Each row is a point on a tangle of strands that fork and nearly touch. The rows are in no order.
In the rows, 128 means zero.
Two points are linked if the straight distance between their rows is under 44.9. Some points are linked to none.
Nafop: [ 99 117 107 162 120 120 156 105 180 143]
Vep: [ 89  98  67 119 119 174 104 110 182 119]
kidig: [118  87  74  85 126 171  79 119 118  75]
Bovi: [117 155 134 181 134 106 160 106 165 149]
rok: [136  80 121 100 132 130 121 142 117 109]
sunol: [121  75  81  88 121 170  96 128 137  83]
ros: [137 152 147 147 135  96 143 126 132 149]
Mesu: [116  79  99  83 133 116 100  95 114 124]
Sabap: [120 211 159 166 125 172 102 187 139 122]
patev: [109 109  85  93 138 129  74  92 100 107]
voki: [128  85 132  88 135 102 109 111  76 134]
Fisuv: [186 141 152 145 123 131 195 132 158 111]
poge: [144 196 167 145 117 159 127 188 125 114]
sotu: [147 161 174  94 117 118 134 160  40 141]
lun: [112 189 151 168 130 151  99 167 143 130]
Sig: [105 175 151 141 134 114  94 137 106 152]
Mafe: [156 135 143 149 122 154 146 174 151 100]
Pobef: [111  99 118 117 136  87 127  97 131 155]
tibo: [142 148 140 148 125 152 130 170 142 104]
Voka: [107  83  85 120 115 152 137 118 181 120]
nikel: [132 109 128  86 132 144  81 118  32 109]
mutaz: [109 136 123 165 126 102 157 107 166 148]
Rup: [106  93  84 135 108 188 129 140 194 100]
gusor: [103  77  84 115 121 137 130 102 162 136]
Bune: [183 133 150 140 119 149 172 173 152  93]
liv: [149 165 151 156 127 110 151 138 142 140]
balug: [177 151 153 160 132 112 206  94 163 130]
furi: [ 80 130 103 163 129 128 116 101 178 151]
siz: [ 94  90  75 138 112 164 149 110 196 135]
Pizep: [134 143 173  95 120 127 116 148  28 141]
Suv: [147  95 132 115 120 149 132 171 127  95]
bem: [132 126 143  92 125 155  91 140  40 110]
robet: [172 151 156 143 136  85 184 104 130 151]
Seb: [118 164 158 137 141 103 108 132 105 157]
rir: [108  86  90 111 119 160 112 128 160 107]
Demus: [ 80 134 115 157 133 104 114  89 159 158]
duse: [156 128 156 116 136  91 154 133  93 147]
guku: [102  78  92 107 128 120 126  97 151 143]
muvol: [138 167 154 146 127 164 119 186 130 108]
Pusen: [119  78 112  87 135 106 107 104  90 128]
gotaz: [155 155 172 104 121 113 142 162  65 140]
gada: [148  66 111 112 117 132 170 143 154 110]
Zif: [143 191 156 178 136 105 162 110 154 156]
tiros: [173 146 151 162 128 124 202 110 171 117]
pibem: [205 148 169 111 120 134 181 171 112 106]
bomu: [148  68 103 122 110 131 186 134 168 121]
gakif: [138  64 111  93 122 128 135 134 127 111]
kobap: [ 99  92  70 124 113 187 116 126 194 109]
nim: [129 177 141 183 136  98 165  99 160 155]
Rig: [158 111 155  99 134  89 146 137  77 144]
kufe: [108  87  84  90 133 132  89  97 112 111]
Veke: [ 83 104  71 124 124 148  98  92 173 134]
Rino: [182 106 144 116 123 104 181 140 124 120]
zumu: [ 89 181 135 182 138 125  95 121 159 155]
Pepul: [ 83 135 112 144 138 104  90  87 142 160]
lofu: [ 88 181 133 184 135 147  90 138 167 140]
Maka: [ 90 173 144 137 144 121  75 125 100 149]
kele: [156 112 152 106 130 122 139 160  82 119]
vok: [132 187 151 171 133 115 139 132 146 148]
fofu: [131  88 109  86 128 146  91 128  85  88]
Felok: [165 116 148 123 129  96 171 133 115 134]
vup: [ 78 162 122 149 141 137  62 116 138 134]
roda: [ 83 167 126 144 143 125  61 109 117 145]
linu: [145 120 158  96 126 122 123 153  49 126]
Zite: [182 154 175  99 120 112 162 165  76 128]
divev: [ 93 180 142 178 140  98 115 114 150 166]
Gekid: [141  96 140  90 139  93 135 128  73 138]
keve: [ 94 129 122 131 142  99  95  99 126 153]
doz: [113 122 102  97 137 136  66  96  70 104]
Feb: [112 114 123 115 142  88 107 102 110 154]
Ziz: [ 73 123  88 140 130 127  96  86 169 144]
kemub: [127 147 151 137 141  99 125 129 112 154]
Retol: [119 114 103  95 133 145  69 104  50  97]
Nif: [137 217 166 164 120 160 124 181 138 121]
Tefu: [193 113 149 129 125 120 191 144 142 111]
kig: [132 145 161 101 121 164  98 164  51 111]
namat: [118 145 147  91 133 125  83 119  34 141]
Fal: [123 187 152 173 130 132 122 153 148 143]
Pidok: [ 92  94 100 122 128  98 126  83 150 159]
zofu: [130  99 120 131 124 129 135 132 149 121]
nutab: [150  91 140 100 128 126 132 152  91 114]
mit: [ 88 100  89 147 116 138 148  99 189 138]
Tok: [114  78  73  94 116 173 102 122 157  92]
nofi: [200 148 163 127 120 146 183 167 136  99]
toral: [ 77 182 128 170 143 147  65 131 151 131]
tivu: [191 147 168 110 124 123 173 172  98 117]
gub: [157 156 155 143 131  75 173 108 120 166]
rek: [151  56 107  99 116 142 155 148 146 104]
kanez: [108  97  64  83 126 155  79  98 124  95]
Kiv: [132  91 106 140 115 141 176 129 176 117]
nolig: [138 108 121 154 119 136 176 134 171 115]
kepad: [ 96 170 144 157 142  91 102 107 125 172]
zites: [178 153 158 145 139  99 192 101 146 141]

A fork is a point with three links, a tip a point with one. Leave the first point through the second and follow the links. Name the first fork or tip that comes.
rok; gakif => nolig
kig; bem => kufe
Zif; nim => Voka
toral; lofu => kepad
Seb; kemub => vok
kufe; patev => kig
Demus; furi => Rup
Fisuv; tiros => gub

Follow the links from the first point to the second, and from the first to the third. Name the last point that the two ways share.
nikel; voki; sunol => kufe
voki; kidig; nikel => kufe
lun; Seb; Nafop => vok
kemub; mutaz; Sabap => vok

Name the points in between on the shortest way along the links from the first point to the second, in order.
Fisuv; gub => tiros > balug > zites > robet
Tok; guku => rir > Voka > gusor
lun; Bune => Sabap > Nif > poge > muvol > tibo > Mafe
mutaz; kemub => Bovi > nim > Zif > vok > liv > ros
